A landscape with many valleys, sampled at points; each row gives a point and its height.
From any point a ball rolls to the lowest of the 2 points nearest to it. It stops when none of these is lower. Distance is the straight distance between rows; heights are no part of it.
J360: [-41  -8 -14  -8 -32  13 -27  41   7 -25   0 -11  -6   5  18 -13 -35  -8
  13  10 -51]  h=21.1
J910: [-28   0  12  10   2  27   9  22  15  -5  38   2   3 -42  59  13 -21  -5
  30  -6  13]  h=56.8
J319: [-11   0   3  -4 -16  -2  -1  19   4  -5  35 -21 -14  29  16   1  -8   5
  60   0  -5]  h=26.9
J178: [ 54 -17 -18  20  15  -8  32  23  -1  32   1  30 -33  -1   3  24 -11 -32
  -6  35  26]  h=30.0
J924: [-31  23 -31 -17 -13   2  -2  -8  10 -20  32  -3  26 -14  18 -54  10  18
  -6  -1  -6]  h=18.5
J871: [ -6 -18  -1  -4  -2 -27   2  16  42  12  16   0 -19 -16  -8  45  14 -34
 -32 -15  -8]  h=41.1
J946: [  3  26 -37  -4  -7 -20 -31 -35 -15  -6  14 -25  31  28  18 -24  53  -6
 -29 -23   3]  h=12.3
J904: [-21  -3  -3   4   1  16 -24 -13  35  16   2  -5   0 -36   8   2  31 -29
   4 -39  21]  h=21.3
J424: [-20   3  -3  29  31  41  -3  16  -8  20   3  16   2  34   3  12  28 -21
 -12   8 -29]  h=46.6
J686: [ 25 -30   4  18  20  52 -14  19  18  29  18  -1   4 -30  32  18  -7 -24
  23   8  45]  h=53.9
J502: [  3 -18 -15  20  15  50  -2  42   1   9  31 -17  -7 -29  39  17 -24 -15
  24 -16   8]  h=55.4
J690: [-25   2   1 -25 -55 -22  33   4  21 -29 -21  -5 -15   8   9  -5   8  19
  32  31 -49]  h=26.3
J620: [ 27  51 -41  25 -10 -53 -23 -38 -18 -15  -2 -10  16  20  -4  26   4   1
 -49 -41 -11]  h=37.0
J250: [ 12 -17 -14  23  46  20  48  10 -11   6   7  13 -72 -38  26  36 -25 -13
   7  21   3]  h=57.6
J594: [  4 -11  21   2  -7 -43  -7  -2   2  26   6  43   7  13 -12  -3   8 -33
   6  35  19]  h=36.0
J253: [  8  23  11 -15 -23  33 -18   5  -1  27 -39  18  11   4   2 -19  17   6
 -55   0 -29]  h=51.4
J467: [ -8 -20 -10 -11  47 -27  -6  -1   8 -11  14 -18  14 -10 -13   9   7  -7
 -41  -7  21]  h=38.3
J21: [-26   4   2 -32 -13 -36  10  -7  21  13  19   2   6  20 -19 -21  53  20
 -23  14  14]  h=34.2
J87: [-30  44 -45  -1 -31 -12 -20 -57  -5 -23  -8  -7   3 -14  21 -36  30  33
 -31 -14 -39]  h=13.9
J536: [-25 -19  12   5  24  -2  -6   7 -20  24  11  22 -39 -26  -1   6  16 -27
  12  -3  19]  h=27.0
J206: [ 66  -8  -9  -3  13  25  44  37  12  12  -2  11  -2  -2  23  12 -11 -22
  -1  13  19]  h=25.9
J727: [ -1   4  18 -11  -7   7  20  -5  -9 -17   7  -6   7  -1  13 -26   4  10
  56  -9   9]  h=29.2
J960: [ 12  -3 -28   1  37   1 -39 -33  26 -12  -7 -42  20 -11  -1   1  46 -21
  -6 -28  34]  h=41.2
J203: [-11 -24 -29   9  12  -6 -43   6  20 -23  21 -46  20 -13 -14  23 -26 -35
   2 -25 -15]  h=21.2
J658: [ 13 -20  24  23  15  29  22 -16 -28  -8 -13  30  34 -38  19  -1 -27   1
  46 -12  49]  h=35.9
J136: [ 10  -9  27 -23  22 -12  -3   3   4  16 -17   4 -28   2 -41  -5  -9   8
 -17  17  33]  h=44.5
J109: [-24  28 -10 -10  14  -5   4  -9  -2 -16 -20   3 -19  27 -20 -14  23   4
 -16   7 -28]  h=44.3
J463: [ 42 -34  -1  16  14   0  17  15  20   9   4  -6   4   2 -21  43   9 -39
   1 -27  29]  h=35.0
J709: [ -7 -12 -18 -33 -53   0   2 -23  -6  -9 -26   2   4 -48   8 -42  18  38
 -26 -22 -42]  h=13.6
J886: [-14 -17 -28 -13 -52  11 -13  22  -1 -18  26 -23  33  -2  18 -36 -28  12
   1   0 -44]  h=19.6
J434: [  7 -17  27   6  31 -16  32 -13 -32   6  -6  12 -20  21  -7   8  29 -21
  58 -13  11]  h=41.3
J837: [ -1  11 -26  -6 -13 -25 -53  18  -1   1  -6  -1 -30  14  -3 -14  14 -33
 -34   9 -27]  h=22.5
J254: [ -5  -5   8  -5 -28 -16   5  -4 -15   7   2  26  31  30 -19 -13   3  12
 -26  22 -18]  h=23.2
J398: [ 23   2  17 -13  12 -13  -5  36  25  -3  32 -38 -39  21  40  31 -29  23
  46  37   9]  h=67.7
J516: [  4 -18  39 -14  -2 -21 -14  -1  -8  33 -19  13 -19   2 -50  25  15   2
 -38 -10  14]  h=46.3
J855: [-34  46  -6  33 -35   6  10   3  22 -15  30  24  -5   4 -14   6 -27  21
 -11 -26  -3]  h=27.5
J563: [-26  13   3  12   5   6  51  13  -9 -26  25   2  10  28   2  11  -5  30
   5 -15  -4]  h=30.4
J217: [ 48   5  50   5  10  24  22   5  -3  31 -15  -5 -29  26  35  39  26  13
  53   7   6]  h=29.1
J570: [ 14  29  -5  20  -8  14  -6 -30 -19  10  -6  31  10  21 -33 -49   7 -17
  15  -5   5]  h=34.7
J567: [ -3  10 -13   3  12  15 -33 -26  27 -14 -33 -12  33 -37 -30  10 -51   6
 -35   7  -3]  h=23.0
J235: [  6   6  38  19  -4  17  18  27  -8  10  19   1 -11  -1  64  19 -20  12
  31  10   4]  h=59.0
J370: [ 10  26 -15  26 -22  11 -21 -41 -20 -22  -9  -8  25 -15 -22  -6 -16   5
 -17 -65   3]  h=22.7
J763: [-33  22  22 -22  23   3  31 -18  -9 -24  -1  22  11 -33  21 -32 -12  27
  13  19  22]  h=34.3
J90: [  7  40 -37   1   9  20  22   3  13 -30   8  -6  24  22  19 -30   5 -12
   0 -14 -33]  h=44.7
J659: [-47  -7  17  -8  13 -10  12  -5 -26  -4  -4  30   3  -1  -9 -11  27  17
 -59 -12 -23]  h=51.0
J729: [ 31  37 -16   2 -33 -50 -22 -61  23   9 -32   7  17 -10 -11  28  20 -13
 -43 -15 -11]  h=20.1
J887: [ 16 -23   6 -16  38  26  -9  11 -14  16 -22   2  -3  -2  -4 -15   8 -39
  27  28   9]  h=48.8
J721: [-14   4 -24 -29 -38  -9  13   0  23 -27  -5 -29   2  23  -7 -30  18  11
  22   2 -49]  h=28.2
J342: [  4   5 -26 -15  50 -11 -39   7  12  -1  -5 -36  11   2   4   9  15  -1
 -63  15  -2]  h=35.8
J277: [-24  12 -25  11 -33  -9  14  15  22 -21  37   1  13  21  11  -2  -8 -18
  34  -3 -30]  h=24.9
J357: [ -8  31 -52   2 -47   4  -9 -26   5 -35  12  -8  24  -9   8 -53  -6  37
 -16  -8 -33]  h=16.2
J753: [  3  13  35   4  -1  -1   4  22 -33  -6  -7  -9 -59  18  -5   6 -17  34
  25   3  16]  h=18.6
J826: [  8  -9 -41  -3 -31  -6 -30   1  -4 -11  23 -16  49  -8  19 -27 -16   6
 -47 -18 -20]  h=18.0
J657: [ 37 -15  49 -22  32  14  35  15 -26  20 -13  -6  -5  26  31  13  40  16
  20   4  26]  h=34.4
J408: [-47   4   1 -17 -13 -29  36 -26   3 -31 -13   1  11  28 -33  -9   8  31
 -12  16 -39]  h=42.1
J708: [ 36   2 -21   9  -3  29  10  45  23   1   1 -10 -45 -20  -7  19 -14 -12
  -1 -33   1]  h=40.6
J210: [-10 -19  17 -23   3   8  21  11 -12 -11  31  -7  58 -14  30 -19 -31  37
   6  12  31]  h=26.6
J23: [-12 -12 -25 -11 -45 -16 -20  13 -21   1  12  -6  31  31   4 -36  12  17
 -51   9 -40]  h=20.2
J245: [-32  18  21 -21 -44 -31   4   9  24  23  25   1 -16  20  16 -15  41  27
   7  27  16]  h=30.8
J994: [  7  -5  -2  25  37  48   5  23  16   9  11 -16  -7 -14 -24  29 -32  24
 -20  -1  36]  h=73.3
J607: [ 27  22 -35  10  21 -11 -47   3  -8   0  -1 -44 -21  38 -26  14  17 -10
 -31 -20   0]  h=34.1
J942: [ 23  -3   5  -7 -22   3 -19  17   2  15  -2  34  35 -28   2 -31 -36  -2
 -34  26  15]  h=33.8
J628: [-14 -21  -9 -13 -33 -34   4   8  23  -3  37  -7   1 -22   7  12  16 -15
  -7 -34   5]  h=42.4
J538: [ 44 -42 -32  16  58  14  -1 -16   3  11 -10  12  -1 -12 -18   6   7 -34
 -18  32  70]  h=46.0
J982: [-12 -14  28  -6 -36 -25  -9  50 -45   2  31  11  -2   8  22  -2 -29  32
   3  18   1]  h=36.5
J191: [ 19  11 -47  -5  69  -5 -26  10  -3 -14  -2 -15 -30 -15  11  -5   5 -21
 -59  15   8]  h=33.7
J199: [-22 -17  27  12 -16  15  -6  -9  18  42  24  -4   5  -7  -5  22  38  -7
  23 -31  38]  h=18.4
J156: [ 10 -33 -37 -30 -13 -35  -8 -41  -4 -33   2 -33  45   2 -15 -45  23   2
   8  -7 -21]  h=30.1
J923: [-25 -16  20 -17 -40 -50   6  17 -28  -9   9  -1   0  29   8  -8 -24  51
   6  40 -19]  h=39.9
J155: [-26  17  -7  16 -36  -6  -6  -3  16  -3  52  -5  14   4 -11 -12  -9  25
  -9 -33  23]  h=27.3
J565: [  2  16  -9  11 -18  13 -35 -32  -3  32 -31   6  35  16   1  -2  33  -4
 -58 -11 -35]  h=50.4
J619: [  5  22 -24  18  -1 -30  13 -19  11 -10   4  30  35  15   2   8   9 -30
 -34   2 -29]  h=19.9
J24: [  9  44   3  24  22  37   7  -3  18  26 -11  16 -16  19 -36   1  -8  23
  -9   1  30]  h=75.0
J589: [-41 -30  22 -19 -23 -46  34 -14 -15 -24  17  -2  16  14 -19  13 -15  55
   5  13 -18]  h=38.8
J997: [-38  -2  39 -18 -37  16 -10  17 -33  12 -12   3 -36   4  31 -14  25  24
  25  -5 -19]  h=40.0
J872: [ 21  -8 -17 -19   5  -9 -28  16  12   5   6   6  35   3   1 -19 -18 -12
 -53  39   1]  h=31.3
J604: [-42   9   3  20  -7  11 -20  52  -8 -13  12   9 -42  16  14   0 -29   7
  21  33 -24]  h=24.1
J79: [-25  17 -28 -15 -64 -14 -19 -37   8 -15 -32   3 -22 -12  -3 -32  32  29
 -21  -2 -61]  h=11.3
J980: [ 32   7   7   1  20  45  31  27 -23  -4   1  16 -13 -33  46 -22 -16   3
  35  -5  31]  h=32.1
J702: [ 14  30 -34  -7 -11 -31  -1 -60  -1  -7 -15   3  53  -2   6 -16  25  16
 -54   4 -14]  h=13.2
J869: [ -6 -31   5  -1  28  30   0 -11 -13  -5  -5  22  48 -31  26 -19   8 -16
  19  -6  53]  h=38.2
J503: [  5 -34  46  17  42  35 -20  13 -32  44   9  -5 -16   3  28  27   7  13
  12  19  50]  h=79.4
J347: [ -7  -3  18  -1   3 -20  10  47 -16 -11 -15 -22 -70  37  -7  28   6  17
  27  11 -14]  h=23.7
J956: [ 12  16  34  22 -17 -15 -28  12  16 -14  21 -24 -45  29  58  29 -22  23
  52  26  -5]  h=65.9
J968: [-28  16  35  17  11  46   9  12   2  28 -15  35 -26 -17  28  24  -6 -13
   8  20 -19]  h=47.3
J849: [ 28  14  21 -14 -24  12  16  14  41  13  -9 -19  -3  -2 -15   9   3   9
  17 -24  26]  h=21.0
J777: [ 17   5 -18  -3  -9 -38 -24 -51  14   8 -32  13  44 -32  14   5  12  -9
 -65   8 -12]  h=16.8
J790: [-41   9   8  11 -26   7  32  28 -32 -21   3   2 -31  39 -11   3  15  35
   0 -31 -15]  h=33.9
J951: [-18  23  -4  -8 -33  -4 -37  22  27   3 -17   4 -32  18 -17 -17  -3 -10
  -1  30 -23]  h=24.3
J525: [ -3  54 -35  22   8  23  -2   1  39 -16  14 -11   2   3  17   2  12  -5
 -24 -28 -16]  h=43.6
J236: [-15   7 -17  -5  -7 -29  21 -41  16 -11   1  11  32   0  -1  -6  36  -6
 -34 -27 -12]  h=16.9
J234: [ -4  -7 -19 -12 -34 -28 -46 -41   4  -6 -16 -27  15 -33 -18  -9   5  -1
 -20 -25 -12]  h=18.8
J368: [  2  10  -5  -2  26  -6  20  25  13  -4  -5 -23 -52  46 -39  24  13   0
  37   8  -3]  h=27.6
J308: [  2  -2 -14 -23  12   5   1 -22 -16 -32 -23 -12  37 -23 -10 -31  -6   1
 -19 -21 -12]  h=21.8
J62: [-11   7 -24   7 -31 -39  33   2  20 -25  27  21  14  28 -10  15  -8  -8
 -15  -1 -31]  h=22.8
J320: [ 34 -14 -19   2  59  22  -5  -3  -2   8 -15  -9  -6   3 -23  -7  13 -25
   0   9  31]  h=47.5
J903: [ -2  23   5  30  29  54  24  23   0  32  -1  23 -39  24  12  24   7 -10
   7  23  -5]  h=44.4
J800: [ -6  -3  34   2 -12 -30  35  -3 -38  -5   8  33  12  22   7  -2   0   8
  17  13  -2]  h=27.4
J382: [ 21  18  59  19 -10   4  18   4  -2  -1  -2   0 -27   3  46  43 -38  51
  21   4   1]  h=61.7
J861: [-35 -14  24   4 -11  37  -1 -21  -8  23   5 -11  25  -2  -6  -9  29   7
  28 -47  14]  h=15.5
J116: [-32  -3  26  14 -43   4  -4 -20  -4  12  -3  25  19  -4  -6   7 -19  -8
  39  -1 -25]  h=39.7
J28: [ 23 -12   5 -21  37  17  17  50   1  15   5 -37 -39  10  33  31 -11  20
  19  26  17]  h=69.7
J598: [ 17   5   8 -13 -41  -2  -6  12 -20 -10 -39  15 -10   0 -23 -41 -27  12
   6   6 -17]  h=19.2
J596: [-30  -8  23 -20  17  31  22  -6 -21 -12   4  -9  45 -20  37 -26   7  27
  30   2   6]  h=30.2
J374: [ -4 -15 -16 -16  45   7 -22 -22   7 -10 -12  -3  26 -31   7 -26  43 -26
   0  -7  56]  h=39.8
J242: [ 18   9  41   3 -24  18  19   7  27  26 -11  -6 -37  12   4  36   9  11
  51  -7   3]  h=24.7
J494: [ 18  21   1  12   2  22  19  19  -4  10  24  16 -35 -30  19 -14 -27  23
  16 -19  52]  h=28.1
J2: [ 43  10 -22  -1  15 -10  15  27  38  -6  10  14  25  11  -3   5 -29 -28
 -26  29 -10]  h=28.6
J908: [ 24  49 -48  23   0 -29  -8  -8  -6  -6   7  -4 -22   1  13  26  31 -17
 -46 -40 -14]  h=38.5
J32: [ 24 -34  14   5 -14  14  -5  21  18  10   3 -21   7 -12 -17  56 -28 -16
  18 -15   1]  h=36.9
J572: [  2  11 -23 -28 -15 -36 -30 -29  13   6 -20 -11  16  40 -25 -30  43  -5
 -30  17 -36]  h=47.0
J573: [ 13   5 -13 -16   3   2 -11  26  19  -4  -8 -45 -14  37 -24  11  33  -1
 -31 -30 -26]  h=35.4
J874: [ 29  13 -22 -20   9  22  -7  11  33   2 -17 -26   6  14  -8  -9  10 -12
 -17   1 -10]  h=36.8
J93: [ -3  -2 -38  11  56  15 -17  32  -1  -6   7  -7 -57 -11 -12  -1 -16 -17
 -32  30  -9]  h=31.0
J33: [  9 -11  44  16  -4 -16  17 -25  10  -1   0  20  33 -18  15  39 -31   4
  39  14  26]  h=47.1
J584: [  9 -14   3   5  12 -36  23   7 -29 -27  24  17  -2  13 -22   1 -22 -14
  29   1  18]  h=31.2
J988: [ 13  20 -13   1  -2 -29  40  25  35 -27   9  24 -11  33  -8  21 -21 -22
  -8  26 -28]  h=25.6
J744: [-15  -1  28  -4  46   1  15 -12   8  12 -14  10   9  22 -39  10   0  19
 -20  36  14]  h=40.9
J142: [-11 -18  -3   2  58  44   0  13  -4  11 -28  15 -25 -32  16   3   5 -39
  10  34  -1]  h=50.6
J56: [ 22 -23 -18  16  34  64 -15  11  11  21 -19   4   5 -40  23   1 -10 -45
  -2   4  12]  h=52.4
J457: [-18 -10  -5 -13  22 -21 -30  -2   4  -1  29 -19   9  23 -24 -34  20 -16
  13   5  17]  h=18.7
J131: [ 19  19 -30   7 -16 -34 -16   7  32   6  21   4 -13  -7  19  19  24 -43
 -45 -22  -6]  h=39.6
J581: [ 22 -17 -24  10  14  15 -10 -17  -5  -6 -11  -2  43   4 -14  -5   0 -48
  25 -24 -15]  h=32.0
J638: [ 30 -29  29  24  37 -10  44   6 -13   0  -7  -9 -13   5  10  77 -46  12
  23  14  12]  h=53.2
J340: [ 13  14  48   1 -37 -10  -5   2  17   8   7 -18  -7  30  49  23 -22  51
  37  34  -3]  h=64.2
J149: [ -9  44 -38  14 -23   8 -42  13  18  -3  26 -30   9   1  26  12  12  -3
 -45 -26  -9]  h=42.5
J451: [-15  11  -5  16  21  27 -16  31 -15  -3  -2  19 -34  -1  -9  -5 -40   2
  -7  22  -4]  h=27.7
J100: [-45  12  13 -12 -54 -22 -23  19  27   5  20   0 -22  10  -2 -12  -9  24
   9  35  -2]  h=27.2
J639: [ 17  -4 -46 -28 -26 -21 -12 -13  12 -30  -7 -44  30   6   5 -24  25 -12
  -5 -15 -49]  h=29.3
J247: [-17   6  -2  -1  27  28  13 -25 -39 -23  -5  -6  33   0 -14 -39  10  26
 -21 -37   6]  h=24.0
J85: [ 27  12 -26  32  10  44  17  28  15  21 -12  13 -52   4  -5  25   9 -29
  -9   0 -13]  h=42.0
J274: [  0  15 -38  37  27 -13   4   7   3 -17  19  -2 -47  45 -45  17   4 -21
   8  -2 -14]  h=30.3
J856: [-47 -10  32   0   0  -7  32  -6 -20 -18  22 -13  29  27  21  25  -5  45
  29  11 -14]  h=34.8
J663: [-34  14 -14  10 -23  21 -46 -26  12  31  -3  -9  30  17   5  -5  15  14
 -40  19 -47]  h=49.3
J287: [  0 -25  -8   0 -17  20 -16 -34   6  19 -26  -7  63 -10   8   5  19  -5
 -34 -24 -11]  h=51.5
J542: [ -2 -10  28   4   8  26   3  39 -35  -1 -16  20 -15 -13  12   6 -50   3
   7  -1 -15]  h=30.9
J906: [ -7 -29   9 -33 -26 -22 -20 -19   7  -1 -20  -4  15 -29 -28 -16 -14  -7
   3   8 -23]  h=16.6
J428: [ 45   3 -11   6  18 -12   3  -1  14  24  -9  40  -6  -2 -16 -17  -2 -34
 -11  47  30]  h=33.5
J479: [ 10  12  27  22   3  14  32   3 -31  -1  19  26   7 -26  14   6 -24  29
  12 -31  53]  h=32.2
J103: [  4 -16 -19 -11  -3 -30 -39   8 -19   1  16   5  10   9   5 -38  28 -38
 -23  -7   5]  h=20.9
J294: [  7 -32  22 -16 -67 -12   4   4 -29  15  20   0  33  29  16 -21  -3  17
  53   9  -8]  h=28.0
J356: [-24 -28  45 -39 -18   7   3   8 -26  27  -6 -10   2 -21  40  -8  29  21
  12  -3  -3]  h=41.9
J237: [  8 -25 -31   6  -3  -6 -36  30 -10  -8  23 -20  29   5  -1   5 -26 -25
 -40 -27 -14]  h=19.7
J785: [-29  -9  32   6 -45 -33 -16 -13  -3  30  16  35   6  10  -8  11  -8  -7
  22  31   0]  h=38.0
J770: [  2  20 -32  29 -38   4 -49 -12  12   6  10  -6  15 -19  14  21 -13 -26
 -27 -42 -27]  h=41.5
J304: [-19 -23  18 -40  23  -9 -36  16   4  27 -17 -11   0 -17   9 -20  37 -31
 -20  27   2]  h=45.8
J197: [ 15  47 -30   4  26 -20 -17 -57 -12  -8 -19  -6  30   2   5 -18  37 -12
 -30 -15  23]  h=9.0
J239: [-19  10  -3  22 -60  -2 -23 -13   8   5   1  20   0 -19 -12  -1 -17 -15
   3 -30 -34]  h=40.7
J37: [  6 -11  37   4 -18 -23   7 -27  15   5  -3   0  -6 -24  -4  31  -7 -13
  66 -13  27]  h=44.9
J520: [ 26   4  36 -38   1   3  54  21  32  -1 -22  -2   3  -5  47  18  12   8
  15  23 -16]  h=14.9
J797: [-38  -2  31   9 -50   5  -1  10 -39 -13 -11  -5 -17  36  26  -6  -6  42
  59  10 -33]  h=37.8
J813: [-29 -12   8 -30  14 -12  -1  -6 -18 -28 -17  -5  -6 -44 -16 -14 -25   1
   6 -10  -5]  h=19.3
J938: [-22  32 -10   3  27  28  37   6 -21 -26  13   5   2  -3   1 -22   0  28
 -20 -37  -1]  h=26.7
J678: [-19   0  13   1  -2 -45  11   0  -4  -2   6  10 -28  27 -45  22  22   9
 -34 -25  -3]  h=48.0
J617: [ -6 -19   5  -3  62  16  35  -5 -10  -6  -9   8 -37 -51  37  21  -4 -12
  19  23  20]  h=54.0
J877: [ 35  20 -23  14  -2  14  -7  -9 -15 -14 -15  22  -6 -17  -3 -37   3 -26
  -3 -33  -6]  h=33.3
J448: [  9  -2  21  -6 -45  32  12  -6  15  22 -20  -6  21   1 -12  -8  12  11
  11 -29  -3]  h=18.2
J952: [ 20  14  29  -8   2   0  40  11   4   0 -37  27 -25 -16  -6  20 -16   4
   4   5  -8]  h=26.1
J835: [  5 -18   9  -8  52  15  19  38 -15  14  15 -14 -22   0  -5  22 -18  22
  -8  26  32]  h=71.6
J786: [-32 -30  12  -2 -22 -29  13  11 -24  -6  10   7   1  11 -20  21  27  14
 -53 -35 -27]  h=49.4
J207: [-32 -15  37 -26  34  -2  -6   2   5   3 -32 -21 -29 -29 -16  25 -15   5
  37  24  -6]  h=33.6
J359: [ -6 -36   6 -17 -55  -4  -5  -6  -8  28   9   4  45  12 -15 -39  -2  29
   9  23 -10]  h=26.0
J29: [ 32 -31 -30   8  56  22  10   9  -3  -8  -1  17  -7 -36   7 -11 -26 -10
 -30  21  62]  h=43.8
J92: [ -7  14   0   9 -17   4 -18  22   5   8  46  -1  -5 -23   4 -20 -28   9
  10 -10  40]  h=24.6
J774: [ -9  18   5 -22 -44  18  16  -7 -24  -5 -26   9  -6  -9 -17 -48   6  45
 -19 -13 -19]  h=16.4
J578: [ -3  -7  14 -11   4  -4  -5 -44 -18  11 -18  18  21  13 -36 -40  24 -26
  28  11  10]  h=35.7
J664: [ 17 -19 -17  22  14 -21   7  18   4 -24  31   5  -1   7  -9  15 -53 -39
  42  14   1]  h=33.4
J722: [ 21  12  59 -21 -14  -7  -1   8 -25  14 -17  -3 -16   2   6  -2 -22  56
  28  20  27]  h=17.1
J499: [  9   2 -26   7  39  29  -4   9 -34 -20   8   9 -19 -13   7 -41  -1 -21
  14 -15   5]  h=34.6
J13: [-32  33  -9  32 -22   1  11 -38  -2 -24   4   1   8  11 -25   5  -8  23
 -26 -51 -24]  h=24.8
J14: [-12  13 -19  -3 -11   2   4 -27   3 -12  32  10  40 -31  18 -48  10   4
  10 -21  44]  h=20.8
J553: [ 17 -30  18   9  23   6  16 -17  -2   9 -24  -5 -26  -8 -22  28  14 -33
  71 -11  25]  h=43.1
J795: [-43 -18  15  12 -43  -5  21  11 -50 -16  -7  14 -11  22 -12  -6 -10  25
  22 -16 -38]  h=35.6
J977: [ 23 -36 -27  19  36   8 -29   2  -2 -15  -5 -30   9 -11 -40  17 -41 -23
   3 -15  13]  h=22.9
J290: [ 17  34 -21  40  17  44  -8   7  24  18  15   4 -28 -13 -19  15 -22  18
 -30 -14  23]  h=74.2
J400: [-14 -28  28  41  45  19  -1 -23 -20  30  20  18  -7  -7   5  32   8  10
  32   7  67]  h=77.9
J281: [ 21   3   4 -13  25  17  50  10   6  -4 -19  13   8 -11  16  -3  15  -4
  -4   0  -6]  h=21.4
J654: [-19   0   2  40  41  30   9 -32   0  13   2  27   6  -7 -17   8   9 -22
  28  -1  41]  h=76.7
J701: [ 15   6  -1  18   0 -13   2  18  -2 -12   9  11 -48   8 -12  28 -61  -5
  43  37   0]  h=36.1
J108: [ -2 -16  44 -26  28 -12  16   1 -40   2 -21 -16 -19  14 -11  -2  33  12
  30  -5  10]  h=38.6
J643: [  9   4  28 -44 -31 -31  52   5  11  -3 -36   2  -5  12  23   3   8  33
  20  40 -29]  h=22.0
J742: [ 40 -17 -16  12  29 -24 -21 -18  12 -15 -23 -12  21   1 -54  23 -35 -19
 -23   5   4]  h=25.0
J307: [ 14 -40 -13   4  55 -20  27   4  -8 -21  18  14   6 -26 -12  14  -9 -11
 -22  -4  54]  h=41.0
J662: [ 38  29 -29  -4 -19  14 -28  -8  56   1 -15 -30  15 -11   0   9   7 -24
  -4 -21 -26]  h=38.1
J706: [  9  27   2  22  26  49  -9 -35  35  13 -15   5   5  -8 -29 -12   9   2
  14   0  53]  h=75.9
J971: [  9   0  -5   4  -1  12 -41 -26  11   1 -23 -29  26 -19 -34  11 -20   8
 -24 -37  12]  h=20.7
J512: [ -2   7   4 -26  32  12 -24  18  46  28  -9  -2 -27 -17   5  -2  17 -23
 -12  48   7]  h=47.9
J623: [ -8 -34  -9  -6 -14 -11  -1 -37  -2 -15   2 -15  59  18 -30 -11   2 -23
  30 -11 -18]  h=31.1
J61: [ 18  -9  28  35  20   1  36 -20 -17  -6  -8  14   9   9 -15  49 -40  -1
  52  -4   6]  h=49.7
J316: [ 47 -11  -4  20  17  -7  25  21 -25   7   9  24 -39  -4   4  19 -52   1
  13  40  22]  h=34.5
J859: [  4 -17  25  -4 -32   7  -5  31 -35  12   0  26  13 -13  18  -8 -51  16
 -21   8   1]  h=34.0
J366: [-24  -8   2  -7   5   4 -44   7   7  15  29 -12  25  -3  -5 -29  -9   4
  -8  13  28]  h=21.5
J793: [-18 -19  48 -19  14 -24  -2  13  -5   5 -12 -39 -36  16  -8  46  -6  15
  32  18  -8]  h=28.9
J329: [-10 -27  16 -52  -1  -7  10  30 -18  19   1   3   8  -6  34 -36  43  -6
 -24  13  -8]  h=44.0
J31: [-33   0  -4  -5  28  -1   3   2  18   0   7  15 -24 -47  16   2  30 -28
 -17  -8   6]  h=23.9
J89: [ -6   4  30   6  21   6  14 -34 -17  22 -35  35  15  18 -35  -1  15   0
  -3  13   8]  h=37.7
J943: [-56  12  14 -14  -6 -12  18 -28 -15 -16   5  19  -8 -18  -1 -37  19  25
  11  -2  -5]  h=32.7
J651: [-58 -12  30 -16  -5 -24 -14 -13 -18   7  11  16 -24 -35   6 -15  22  -7
  21  -1  10]  h=29.9
J421: [ 37  41 -38  24  28   5 -12 -16  19   4   8  -7 -28  49 -28  -6  15 -17
 -10   3   4]  h=32.3
J803: [ 40 -34   4  20  -1  17  15  26  -4  13  -4  -3 -46 -27  -6  50 -33 -12
  32 -26   5]  h=38.9
J354: [ 18 -13  42 -21   6  -2  10   2  13  15 -44   5 -12 -30   1  21 -36   4
  21  37  -2]  h=30.7
J219: [ -8  40 -33   0 -18 -44  -3 -22   6 -33 -30  -6 -16  52 -22 -23  33  -2
 -18   8 -48]  h=45.7
J166: [ 29  16 -42   1   3 -53 -22 -20   7 -21   6 -37  11  37 -18  24  17 -13
 -31 -25 -13]  h=35.5
J632: [-18  17 -15 -18 -14  -6 -56 -34  25   4 -35 -26  16  24 -22  -7  13  -4
 -21  25 -50]  h=48.1
J580: [  5 -25  -4  -9 -26   5  16 -20   5  -1  23  12  66 -20  25 -29  -4   0
  12   7  15]  h=23.1
J387: [ 52  -8 -31  22  20   9  25  11  -1 -15   6  -7  16  19  -9   1   6 -37
  16 -32   9]  h=33.2

Where does a ball stop that starts at each point below?
J304 -> J906
J503 -> J826
J400 -> J826

Call two points neighbours if one is among the 2 nearest of the other. Go from one point of each pair to the other, from neighbour to neighbour, staying as low as possible. Name the highest point that can't be avoided.
J79 / J520 -> J701
J971 / J92 -> J855
J79 / J861 -> J763
J79 / J826 -> J742
J520 / J722 -> J207
J906 / J79 -> J598
